Points on a hilly landscape, in no order, each with its height.
A climber steps from a point to whichever of its 2 nearest points has the largest rise for the distance, and stops where none of them is higher. Distance is the straight distance between rows; heights are no part of it.
J362 height 235: [ 94 133  98 146 155 116 170 107  80 192 128 100 114 139 113 102  86 163
  97  87 120 135 105 125 149 136  83 103  96 147 103 142 100 128 143 162
  89 109 133 121 176 105 139]
J295 height 328: [145 104 123 154 141  82 124 129 104 137 132 125 130 123 173 157 161 140
 103  76 152  82 185 142 139 166 124  95 115 120  91 140 161 108 132  96
  98 139 134 151 157 106 126]
J598 height 184: [128 130 147  86 132 143 153 135 130 145 102 135 117 121 132 137  77 158
  89 177 116 200 119 135 125  87 202 112 157  85 139 147 101 152 131 123
 109 130 127  97 114 175 119]
J617 height 398: [108 166  83 125 131 151 126 123 141 136 174  85 109 160 151  45 140 153
 141  95 143  85  81 117 128 130  58 138 127 191 136  85 141 110  74 161
 212 105  92 116 165 126 132]
J682 height 205: [ 59 134 112 154 149 174 166  96 109 168 149 124 153  98 101  82  81 132
  90 127 121 164  86 139 110 131  69 151 105 153 123 127  93 142  86 179
 114  85  95  80 152 132 102]
J22 height 437: [119 161 140 125 141 167 135 162 166  87 110  97 159  71 104 145 115 142
 206 135 127 194  87 179 108 106 116 168 145 132 172 128  85 142 143  86
  95 131  66 126 103 179 135]
J285 height 532: [143  94  71 122 131 101 107  89  99 174 129 153  88 173 136 115 159 165
 129 160 115  74 106 139 156 135  98 101 118 156 147 123 136 145 160 105
 145 167 137 155 155 139 178]
J741 height 323: [107 135 145 131 145 160 137 138 128 107 142 104 146  23 110 156 147 131
 154 104 111 160 152 154 114 151 102 142 108 116 137 140  96 123 139  90
  96  83  99 114 140 150  85]
J764 height 370: [152 101 142 115 103 121 127 143 142 107 146 137 113 126 137 126 160 131
  55  84 169  77  89  99 121 130  90 118 122 156 101 110 135 113 125 160
 130 135 124 144 126 149 105]
J521 height 448: [159 116 122 107 118 127 125 164 144 134  61  93 142 168  88 138  96 136
 185 148 142 190  68 109 166  88 151 104 151 118 142 139  80 143 158 130
  55 161 123 123 118 126 168]
J736 height 266: [ 58 151  84 122 159 173 147  99 114 183 142 120 124  73 127 110 115 193
 115 123 113 147 106 160 113 148  81 155 106 129 149 135  81 118 120 113
 136  95  98 112 148 162 111]
J240 height 264: [143 112 188 119 130 160 146 126 114  70 129 134 142  34 133 183 125  99
 148 142  99 162 172 119 112 113 181 129 108 118 128 125 150 132 161  71
 155 113 143 131 124 131  93]
J880 height 166: [115 136 124  81 109 144 127 106 136 139 149 169  96 113 152  99 126 158
  76 151 129 126 108 113 100 105 161 151 134 132 144 108 142 147 117 138
 217 115 133 139  95 202 120]
J568 height 40: [101  74 105 159 165  90 125 138 107 149  91 176 138 127 162 137 106 131
 102 169 132 153 137 136 159  98 141 120 166  83  92 140 125 153 143 116
 108 148 113 121 134  89 142]
J731 height 2: [164 168 198  86 112 142 151 144 140 125 119 119 132 127 127 157 108 114
  73 101 106 179 194 133 101 166 235  90  90  83 129 159 139 131 104 131
 109 131 146  99 149 151 112]
J998 height 150: [ 74 170 108 121 131 147 102  76 126 166 162 133 114 136 110 104 157 138
 144 160 131 112  83  98 169 115 115 169 159 124 156  99 104 132  99 142
 183  87 102 140 145 144 158]
J963 height 46: [104  94 128 157 160 124 115 152 135 130 100 150 140 125 122 125 107 127
 145 186 140 153 100 135 138  73 121 132 189 114 106 151 100 149 133 122
 105 147  98 134  94  99 140]
J791 height 340: [132 118 146 136 163 125 156 193 107 105 149 123 155  79 128 112  62  95
 126 131 122 196 125 159 100  92  99 124 145 126  81 135 145 147 173 135
 133 128 102 117  86  99 104]
J298 height 55: [112 117 180 164 108 151 125  90 138  91 145 126 130  87 104 106 109  81
 108 127 143 135  83  90 137 109 100 162 130 129 111  91 108 109 103 189
 126  87 111  88 150 118  94]
J396 height 511: [121  86 137 108 143 136 124 137 145 104 109  98 143  90 102 134 129 149
 143 138 129 153  78 144 149 105  86 128 146 147 138 130  84 116 137 134
  70 132 105 104 145 148 136]
J381 height 346: [155 100 139  84 109 146 153 131 137  88 144 150 114  91 152 149 163 150
  23  98 152 115 102 104  90 142 112 122 100 166  99 115 159 135 117 154
 147 117 109 132 117 177  89]
J890 height 56: [134 128 185 140 129 141 134 125 167 120 119 104 122 136 123 134 104 135
 176 172 149 146  96 154 132  64 171 133 187 129 181 139 118 160 161 113
 114 110 107 136  49 186 128]
J841 height 116: [ 81 129 110 120 122 138 121  71 127 126 155 103 110 127 124 102 150 124
 132 120 124 115  97  86 149 143  82 159 127 176 129  84 122  96  68 167
 149 103 119  97 186 123 129]
J678 height 293: [ 90 148 117 129 157 172 158 152 126 142 135 113 147  47 108 133 108 166
 136 126 129 192 101 186 111 133  89 142 120 118 141 141  77 134 130  99
  98 105  63 108 146 161 104]
J769 height 26: [166 134  92 148 139  84 131 156 121 175 132 149 135 214 156 169 163 126
 113 111 162  94 173 138 145 193 143  48 117 121  92 167 164 116 127  84
  78 159 128 166 142 104 168]
J729 height 202: [124 154 142  87 137 150 153 136 108 153 136 140 116 105 157 117  90 145
  59 131 103 184 144 151  98 118 164 119 111 104 133 157 137 158 121 142
 151 130 130  90 119 174 100]
J547 height 287: [181 144 162 108 113 105 119 140 134 115 142 133 129 145 158 169 174 149
 119 111 127 111 194 165 122 153 211  90 120 105 127 170 146 118 115  53
 100 151 130 141 132 139 131]
J481 height 29: [150 111  81 185 120  75 124 148 105 166 101 163 144 205 170 131 134  86
 129 125 154  72 172 134 145 196 129  54 110 116  90 132 179 116 146  97
 101 164 164 153 163 106 177]
J835 height 502: [115 132  79 159 173  97 111 152 113 172  83 130 155 177 131 140 126 125
 193 154 118 136 139 157 171 129 132  98 125 107 135 178 106 133 159  85
  54 170 121 130 134  70 183]
J557 height 385: [119 153 129 115 101 129 106 114 161  65 158 143 129 115 123 144 161  88
 166 160 128 112 148  80 116 123 145 207 158 141 141  78 161 116 110 135
 205  74 156 171  89 132 139]
J486 height 333: [111 137  89 139 151 104 140 125 117 148 155 106 102 159 142  74 100 163
 143  92 115 101 115 175 126 132  59 130 122 170 128 102 129 117 125 143
 162 154 126 125 150 116 136]
J433 height 165: [ 94 112 132 153 124 108 137  94 123 113 126 158 113 107 127 101  99 126
 104 119 112 126 114 139 138 115 106 174 125 123 130  83 139 166 111 159
 197 116  98 110 145 129 106]
J677 height 522: [147 160 125 119 120 132 131 155 133 104 180 115 122 137 122 118 115 117
 145 109 106 139 152 142 102 145 107 144 125 143 115 118 139 108 101 129
 161 128 154 133  91 120  85]
J929 height 595: [128 101 130 124 125 111  94 133 122 117  93 139 127 146 128 157 144 110
 133 156 135 122 109 118 167 117 133 116 145 134 137 134 112 106 126 131
  89 148 148 136 126 120 154]
J57 height 566: [150 148 152 110 112 124 117 139 139 123 160  93 132 156 104 129 118 137
 166 110 111 144 132 164 126 129 123 123 144 133 139 129 103 112 120 114
 101 143 150 118  98 137 110]
J78 height 369: [153 158  99 163 104 100 113  97 145 136 161 147 119 226 110 144 178 108
 177 131 126  64 151 142 140 187 121 113 121 158 144 121 143  92  85 106
 143 155 145 155 145  96 165]
J456 height 358: [ 87 145  93 137 146 155 143  91 121 162 163 102 112 142 129  56  89 168
 141 120 126 125  80 161 129 125  52 158 129 172 138  92 122 110 109 161
 197 127  95  95 158 130 143]
J206 height 433: [156 116 144  98 134 111 136 142  96 158 117 121 133 155 121 123 112 131
  55 120 134 146 105 118 147 110 142  74 126  93 106 138 110 133 163 172
  73 136 148 114 143 128 133]
J874 height 130: [ 91 112 107 112 120 153 143  57 110 156 161  97 109 120 104 115 155 158
 106  86 123 106  96 104 139 177  70 130  85 176 143 103 104 110  92 160
 118 102 126  96 183 152 118]
J111 height 66: [ 99 116 157 177 113 171 141 112 138  72 140 134 138  22 106 119 119  81
 122 129 130 128 113  89 107 126  67 178 112 128 107  98 110 124 128 163
 152  68  99 107 144 111  67]
J104 height 552: [135  87  84 115 123 103 114 109  97 161 101 150 118 158 142 165 162 138
 111 156 123 102 122 108 168 151 130  90 111 136 128 132 125 113 140 108
  89 153 158 141 157 124 158]
J445 height 143: [108 145 111 143 173 137 133 161 124 184 137 133 112 143 114  69  64 154
 131 141 113 150 126 191 112 104 102 123 159  94 104 150 114 133 141 152
 151 149 111 132 107 107 136]
J343 height 319: [158 163 149 147 147 121 100 183 141  95 117 133 148 134 161 162 151  89
 163 132 133 127 212 144 116 132 188 125 138  90 139 179 185 134 157  94
 123 153 141 159  65 100 134]
J231 height 344: [154 126 173 115 125 130 131 154 111 102 165 121 129  77 145 119 114 118
 114 100 128 129 137 162 108 103 119 110 124 127 116 134 151 145 170 105
 143 126 135 122  92 161  85]
J887 height 472: [148 108 156 111 123 120 147 166 137 123  72 100 161 143 104 157  71 138
 134 130 152 203 105 123 146  91 192  91 161  81 120 139  90 137 158 136
  41 130 127  99 109 136 141]
J620 height 368: [122 128  93 139  93 124 129 111 130 137 161 127 105 169 127  83 144 145
 101  61 155  63  96 117 136 153  80 137 112 161 119  93 137 137  87 150
 201 106 111 135 142 132 108]
J754 height 329: [174  88 176 114 115  96 123 142 121  96 144 111 140 108 132 136 128 111
 111  93 133 111 157 153 109 123 130 104 125 133  93 123 157 106 149 121
 111 148 153 129 112 123 112]
J546 height 179: [153 140 126 122  93 116 133 141 155 137 132 161 119 226  91 159 126  82
 115 128 136 105 166 119 128 199 152  93 117 140 123 133 157  91  72 167
 128 172 164 134 152 105 150]
J369 height 316: [125 116 113  93 105 157 128 141 151 103 154 159 110  57 154 141 172 132
  75 106 158 104 103  72  74 138  95 154 111 158 108 108 149 133 142 130
 194 101 100 151  98 182  76]
J146 height 432: [154 135 103 114 137 137 110 147 142 158  74  87 129 166  83 113 116 155
 206 161 117 184  52 134 167  87 109 118 136 145 157 142  69 133 148 122
  80 174  86 134 141 108 203]
J779 height 455: [166 118 131  78 147 134 135 155 107 178  79 112 115 165 100 126  88 161
  92 164 117 186  88 139 144 103 165  71 138  86 135 151 104 157 180 158
  82 159 132 113 138 145 172]
J211 height 271: [176 118 169  83 100 119 150 118 123 102 150 134 116 108 160 162 168 149
  67 115 113 123 193 149 113 157 198  90  96 127 110 146 153 125 102  70
 127 136 132 120 164 143 115]
J364 height 352: [165  91 147 145  92 117 110 120 150 114 145 120 116 141 118 139 187 119
 108  93 163  60 110 105 131 149  93 109 124 168 103 125 130  85  97 124
 103 132 137 162 146 123 121]
J562 height 234: [120 161  84  93 155 143 146 116  85 213 129 115 113 136 144 124 126 214
 100 112 101 155 120 147 135 144 142 105  95  97 138 158  91 134 134 106
 101 128 116 117 153 151 129]
J584 height 463: [136 160 127 115 114 146 126 132 137  91 167 137 129  99 122 159 152 117
 150 132 110 137 165 102  97 141 150 169 117 134 127 112 142 118 109 108
 177  96 159 160  72 142  90]
J860 height 539: [130  92 119 129 154 118 108 114 120 153 120  91 126 127 107 115 148 152
 156 144 116 108  74 140 155  90  59 102 152 162 143 149  95 141 166 120
  78 157 104 125 155 119 167]
J215 height 230: [109 108 144 131 143 140 138 113 119  60 128 157 132  41 131 171 133 101
 156 130  72 138 173 131 107 141 127 160  95 134 131 105 161 144 154  93
 181 126 128 134 144 109 111]
J991 height 154: [114 153 123 121 165 105 129 179 120 149 127 136 121 146 133 117  78 116
 105 119 109 156 168 150 118 131 135 121 143  87 107 146 138 131 142 166
 131 149 138 119 116 108 114]
J38 height 189: [ 91 148 109 128 119 175 138  73  96 188 149 122 134 149 110  64 100 133
  88 109 128 124  61  97 137 125  77 128  98 153 131 113  99 148  84 189
 146  96 123  77 149 140 120]
J344 height 475: [135 148 111 104 135 154 100 144 143 160 152 101 102 151 128  83 131 159
 143 140 144 107  74 149 121 101  82 129 157 160 148 128 113 115 119 132
 166 155 112 141  99 162 141]
J744 height 501: [143 125  91 107 134 133  89  94 123 183 160 133  97 163 124  88 165 186
 148 140 134  65  78 150 129 122  74 118 146 163 156 129 130 138 145 106
 172 166 112 157 122 148 170]
J669 height 476: [126 121 150 115 109 140 111 131 167  88 102  75 157 109  97 149 135 145
 210 132 135 161  84 128 135 108 128 154 160 152 170 110  89 109 123 105
  70 125 106 114 109 169 140]
J937 height 527: [131 107 153 170 112 123 100 146 162  98  76 123 165 141 110 149 123  88
 183 180 166 132 128 102 138  84 173 133 171 106 129 146  96  95 129 117
  61 129 163 128  91  85 133]
J818 height 65: [114 132 167 139 133 124 125 123 183  99  93 131 144 137 133 161 130 122
 208 188 139 136 149 150 132  77 215 161 182 127 190 147 140 157 156  84
 113 122 135 146  45 150 156]
J11 height 148: [150 111 195 115 101 127 145  82 100 151 136 112 137 122  96 119 123 114
  55  84 122 123 134 123 108 146 150  98  68 117  91 125 126 105 101 172
  71 119 158 107 166 131 112]
J308 height 16: [157 153 142 104 112 116 128 175 137 157 124 136 147 191 121 169 110 107
  96 108 134 145 221 118 108 188 207  82 136  75 116 168 150 110 118 151
 103 155 158 121 149 115 130]
J668 height 114: [131 156 102 164 155 118 132 178 136  81 143 113 116 101 155  98 124 100
 177  98  90 109 153 145  96 114  62 170 114 156 124 114 158 144 142 130
 179 126 118 159 114  87 109]
J538 height 193: [ 96  94 133 145 119 122 148  94 129  79 134 165 120  32 120 133 126 112
 135 116  90 121 146 128 112 132 100 180 110 123 135  81 147 171 142 119
 214  92 102 126 160 137  95]
J964 height 504: [165 120 135 111 105 111 112 114  93 156 109 121 129 147 118 154 146 155
 134 142 119 147 150 122 162 130 184  77 120  77 132 155  93 134 133  72
  64 133 150 116 158 135 140]
J702 height 339: [121 122 106 159 153  87 108 126 119 126 114 125 157 144 159 163 178 134
 156 107 132  82 185 166 141 161 125 121 116 131 133 152 144 100 133  71
  72 160 140 144 141  93 153]
J286 height 149: [122 136 116  87 120 139 130 102 114 168 148 161  93 127 147  87 121 192
  84 159 108 115 114 151 122  96 151 112 135 105 148 138 110 162 134 105
 188 128 131 120 129 182 131]
J790 height 381: [135 127 154 157 142 140 105 160 147  56 121 109 154  73 134 140 142  83
 189 137 105 122 157 116 104  89  95 166 144 152 127 141 157 125 144 103
 124 132 130 149  76  83 116]
J885 height 106: [107 121 149 155 124 114 106 113 162  64 116 151 115 120 148 107 127  84
 171 185 153 107  96 100 143  74 134 195 190 131 142  81 167 152 146 156
 190 112 114 143  82 127 140]
J817 height 220: [113 171 116 100 144 157 152 123 103 194 154 126 131 139 114 104  93 174
  92 120 103 174 115 171 110 144 132 116 102 101 142 145  97 133 111 143
 132 127 127  94 129 150 113]
J169 height 366: [146 136 158 135 135 160 150 171 105 111 159 119 142  55 148 138  86 110
 150 141 132 176 130 141  91  88 117 127 145 120 128 138 145 161 187  93
 139 105 115 124  64 153  78]
J653 height 249: [100 161 115 127 144 131 122 142 151  92 119 156 132 143 120 152 116  98
 160 176 100 156 162 127 134 132 165 182 151 112 153 119 135 112  96 147
 158 119 158 135  95 103 135]
J645 height 317: [ 95 115 137 139 184 138 164 162 119 141 125 124 146  86 120 113  58 123
  79 136 117 197  95 177 110 105  88 130 133 141  83 129 114 124 143 161
 126 131  78 112 132 110 131]
J397 height 108: [119 144  97 102 134 126 125  86 110 173 126 130 106 190 105 143 124 131
 125 148 103 150 102 124 170 153 138 126  98 150 158 120 113 122 102 166
 126 156 138 118 160 124 158]
J615 height 33: [115 101  67 164 150  80 110 152  98 153  91 162 145 167 177 125 114 104
 127 158 148 116 164 119 157 143 121  98 138 100  86 132 153 120 145 121
  98 155 159 129 144  91 152]
J658 height 164: [140 133 114 151 110  99 148 114 119 166 105 139 122 209 113 143 125  86
  85 105 131 101 154  93 128 197 132  87  79 146  96 128 149  96  89 186
 100 138 170 146 182  91 149]
J56 height 561: [135  91  93 144 140  88 109 121 106 162 126 124 106 163 132  96 142 143
 132 118 131  65 100 130 156 109  58 101 131 161 123 138 126 141 164 128
 103 158 132 150 154 110 155]
J165 height 81: [ 92 139 115 177 148 177 153 141 123  78 141 134 133   4 122 142 129  83
 149 121 104 141 138  89  93 132  41 162 109 126 114 124 130 150 166 131
 166  69  97 137 144 107  78]
J313 height 373: [157 147 179 122 125 125 120 163 149 100 104 111 137 106 144 157 129 126
 156 128 141 150 157 143 122  99 205 125 149  96 156 163 127 141 155  79
  94 120 132 141  76 160 113]
J512 height 125: [ 87 139 120 157 125 126  97 104 145 120 146 146 111 129 132  68 133 110
 154 165 147 105  80 101 154  86  94 191 191 121 135  90 130 152 117 155
 204  97  93 140 114 124 145]
J867 height 292: [146 101 173 102 113 139 125 129 131  71 104 117 148  86 130 193 138 115
 136 132 130 152 169 132 125 140 195 147 113 132 127 125 139  86 125 103
 115 136 159 122 116 128 109]
J738 height 136: [100 139 109 167 169 108 138 169 141 152 134 115 108 155 125  42  66 116
 139 128 121 130  99 166 121  82  61 134 164 132 105 131 117 132 129 175
 167 138 103 131 134  81 150]
J999 height 51: [128 118 154 159 151 143 130 156 157 129  92 115 146 128 107 128  93 151
 170 174 155 185  75 150 128  67 154 123 196 101 139 157  81 166 149 103
  77 133  82 145  71 141 144]
J121 height 89: [118  98 169 151 118 121 112 118 171  57  99 152 135 116 145 157 119  77
 156 183 160 111 125 102 144  95 178 167 166 147 145 102 152 109 148 148
 148 121 146 132  81 115 133]
J708 height 75: [115 105 170 151 112 116 102 122 170  74  80 161 154 141 145 156 132  77
 182 193 159 100 161 149 134 106 213 144 166 139 174 138 175 131 146  89
 123 143 169 134  60 114 161]
J507 height 351: [131 128 157 121 140 126 110 145 122 110 115 106 155  72 139 158 153 141
 156 106 128 155 158 154 140 119 152 132 128  90 136 155 105 130 140  68
  73 119 112 129 121 135 112]
J124 height 22: [144 146  93 105 151  93 120 175 117 179 124 145 131 217 139 152 123 120
 122 128 132 128 197 145 141 179 170  62 144  77 117 173 151 124 151 115
  98 180 142 125 144 112 163]
J837 height 155: [150 108 147 130 121 101 160  84  85 174 112 108 127 159 110 133 126 114
  55  69 134 108 149  97 124 178 136  82  57 131  73 129 141 105 115 174
  56 121 169 130 189  92 140]
J139 height 100: [108 137 129 117 114 135 118  95 136 119 137 107 123 158  99 129 134 110
 149 151 109 152 108 103 160 136 123 153 135 151 142 103 108  94  71 156
 129 120 145 105 146 119 132]
J265 height 306: [ 81 137 103 119 122 106 112 106 144  96 129 170 130 126 132 145 152 103
 135 172 107 118 149 101 139 141 148 195 137 132 136  84 137 104  86 143
 174 104 155 148 127 124 146]
J462 height 301: [171 167 168 110 135 101 125 175 148 117 137 135 138 164 151 160 137 117
 148 117 128 125 221 173 112 151 224  85 135  75 142 181 160 134 158  84
 113 167 130 124 116 117 140]
J208 height 526: [ 87 104  89 180 158 113 103 128 142 141  87 135 155 164 113 134 145 109
 201 188 118 121 111 141 169  98 105 127 155 158 149 166 101 139 126  89
  65 155 110 132 133  67 199]
J10 height 500: [159 106 169 134 102 122 117 157 158 112  50 114 159 165 125 165  99 109
 157 152 183 148 132 107 154  99 216  93 160  83 140 148 116 114 166 126
  44 140 161 119  95 114 137]
J501 height 229: [134  87 123 122  85  98 132  99 120 111 111 178 117 103 152 118 147 126
  68  98 123 107 148  90  97 143 139 167  92 121 103  81 156 149 105 134
 179 116 142 119 149 151  87]
J848 height 122: [120 157  77 114 125 119 139  66 100 187 143 167  89 205 125 114 115 168
 107 134  95 103 119 128 145 158 135 122 105 132 155 115 129 139 115 150
 185 154 132 129 161 132 151]
J907 height 228: [115 135 125 159  95 136 113 112 136  98 148 131 128  86 120 105 156 109
 134 118 132  85 135  81 120 132  97 189 125 118 117  92 121 107  91 156
 176  78 147 145 129 114  85]
J606 height 531: [172 146 143  92  99 118 122 127 127 145 138 116 123 169 110 138 142 174
 163 123 119 142 122 162 139 118 175  94 135  97 168 149  91 141 136  75
  91 154 142 121 112 171 130]
J491 height 409: [163 145 164 161 110 165 127 146 139  51 149 117 123  83 130 135 122  67
 182 134 117 120 125  91  98 101 108 156 136 147 130 103 172 137 160 133
 180 102 146 160  70 119  93]
J440 height 137: [124 148 100 113 136 110 132 118 112 168 151 162  95 152 157 110 128 170
  85 106 111 108 145 146 125 140 140 113 117 105 128 141 131 155 116 124
 166 134 133 138 129 146 118]
J52 height 415: [142  98 124 121 121 125 122 103  91 157 121 133 114 136 120 109 130 136
  64 139 130 115  64  84 157 101  93  97 118 119 109 127  94 140 157 170
  95 131 143 107 152 128 117]
J660 height 254: [106 115 113 139  67 148 120  84 150 109 151 138 132 104 126  80 167 122
  97  83 164  75 100  40 104 141  82 181 113 138 108  73 122 121  89 163
 183  78 125 114 148 142  82]
J110 height 126: [130 157 100 149 151 113 122 191 155 108 142 113  94 150 151  51 106 106
 160 123 126 111 124 148 100  93  72 164 142 143 125 110 158 134 118 171
 204 139 116 134 109  96 124]
J226 height 98: [ 90 145  79 162 180 145 150 149 129  98 135 107 117  39 162 131 128 131
 159  93  95 109 161 114  91 150  40 168 108 151 124 129 139 124 155 124
 160  96 108 154 141 110  95]
J684 height 252: [149  84 142 116 101  91 134 105 114 104 123 160 112  97 174 138 155 138
  70 113 117  99 175 129 123 144 163 124 109 111 106 116 157 136 121  89
 152 129 141 130 165 147 109]
J300 height 247: [ 98 133  87 118 150 168 168  94  78 208 130 103 114  95 129 113 111 208
  84 103 128 128  97 144 132 149  88 102  88 129 132 155  89 139 149 131
  97 100 114 104 170 159 119]
J699 height 314: [172  75 174  94 116 112 128 138 118  94 103 110 165 110 134 174 134 113
  89 115 160 140 165 130 130 148 188 100 111 118  93 122 147  72 126 121
  77 151 169 115 141 105 125]
J199 height 357: [138 115 137 154 148  97  91 155 134  95 128 110 168  98 155 147 165 108
 175 108 122 101 194 144 110 138 109 152 126 146 125 150 164 105 136  77
  91 150 139 148 108  96 126]
J329 height 394: [168 102 125  91  99 141 130 104 107 141 134 137 105 162 120 122 163 147
  40 128 153 105  60  67 135 126 112  93 108 156 119 116 124 138 122 181
 115 133 138 122 139 158 126]
J460 height 341: [163 119 130 143 107 108 117 139 108 165 141 114 128 158 116 145 165 130
 101  68 156  77 143 117 140 159 114  77 106 130  89 155 118  90 109 121
  78 123 137 167 148 100 120]
J404 height 198: [106 119 110 107 104 118 137  83 128 122 121 169 116 103 147  98 129 142
  73 102 114 120 114 109 100 136 128 182  95 128 139  73 149 178 101 150
 228 114 115 114 135 178 110]
J941 height 471: [197 116 110  74 112 122 131 161 101 154  59 106 134 172 118 163 129 166
 120 148 151 188 111  91 163 112 201  60 126  72 129 141 110 162 177 119
  50 153 141 104 146 150 161]
J747 height 9: [182 142 177  65 100 114 161 134 139 149 138 138 134 188 113 165 132 132
  45 101 123 147 206 137 102 188 222  55  98  97 110 167 157 131  98 127
  92 154 149 110 171 133 146]
J511 height 411: [145 151 112 157  86 112 114  90 143 126 177 150 110 189 109 113 175 126
 136  92 144  65 136 125 140 173 109 141 128 145 129  89 149 112  68 132
 195 114 129 156 141 114 129]
J5 height 206: [125 175 118 119 126 131 129 126 159 107 135 140 123 188 106 155 129  91
 137 140 103 134 177 122 125 183 168 153 117 134 144 117 141  86  56 165
 141 139 172 128 137  98 133]
J612 height 221: [ 64 113  95 187 159 126 179 105 103 158 132 121 129 121 121  85  65 144
  97  96 116 148 100 133 127 121  62 146 112 159  96 121 106 139 110 178
 120 102 104 105 180  95 120]
J536 height 168: [129 144 142 106 154 123 134 175 122 136 109 124 139 123 147 152  93 117
 112 137 124 202 167 126 131 116 195 117 148  64 117 151 131 136 141 137
 104 135 131 106  99 129 110]
J775 height 338: [147 131 150 158 136 135 106 172 132  60  93 156 143 110 161 162 131  60
 179 168 131 115 194 121 104 109 187 141 141 110 132 150 204 160 180  98
 151 145 163 155  53  84 131]
J489 height 401: [140 155 192 142 119 166 146 155 152  79 119  92 153  59 112 164 118 108
 187 127 129 167 121 159 113  92 155 140 133 128 174 138 113 140 166  89
  98  99 105 140  76 164 108]
J786 height 285: [126  97 111 120  76 137 138 111 158  92 137 161 119  64 130 121 176 124
  79  56 165  72 113  62  78 167  87 173  84 149 106  82 149 147 119 147
 212  83 102 138 140 164  78]
J724 height 140: [126 108 155 114 104 154 141  83 116 142 144 100 119 103  99 134 158 139
  89  70 131 106 124 121 121 175 111 122  65 146 110 119 106  92  86 153
  82 104 139 113 166 149 102]
J353 height 555: [118  88 131 150 126 119  95 136 149 108  76 116 168 138 107 145 148 111
 186 165 140 131  96 121 159  86 130 125 165 139 145 150 100 124 143  92
  38 159 129 118 118  93 171]
J214 height 372: [139 149 158 152 134 158 130 145 143  58 122 145 129  95 131 164 124  76
 202 178 102 140 158 111 110  88 165 164 148 118 154 130 173 163 166 111
 175 100 151 171  46 111 122]
J9 height 342: [120 147  94 147 148  86 133 114 123 135 143 127 109 196 136 124 129 130
 159 117 102  89 147 157 146 164  96 122 117 159 139 125 127  99 124 129
 131 157 150 141 158  94 153]
J441 height 172: [ 68 159  81 109 114 186 114  68 108 194 169 121 130 126 101  73 147 158
 113 129 141 109  64  85 154 137  87 141 119 151 154 112  96 125 100 154
 179  76 105 111 151 161 138]
J745 height 442: [118 192 103 103 126 176  93 114 139 162 185  96 114 171 132  51 148 158
 168 144 153 100  66 125 130 123  96 143 170 169 149 104 136 109  94 137
 214 125  90 127 111 138 149]

For each start below, name the point where the climber stops.
J538 => J169
J139 => J57
J736 => J56
J397 => J491

Call two points neighbours if one is among the 2 nearest of the other. Go from one point of each pair to the other, from neighbour to neighbour, staying as high as possible. Name the lowest point that can't be avoided.
J764 and J169 => J433
J511 and J56 => J620
J353 and J56 => J285
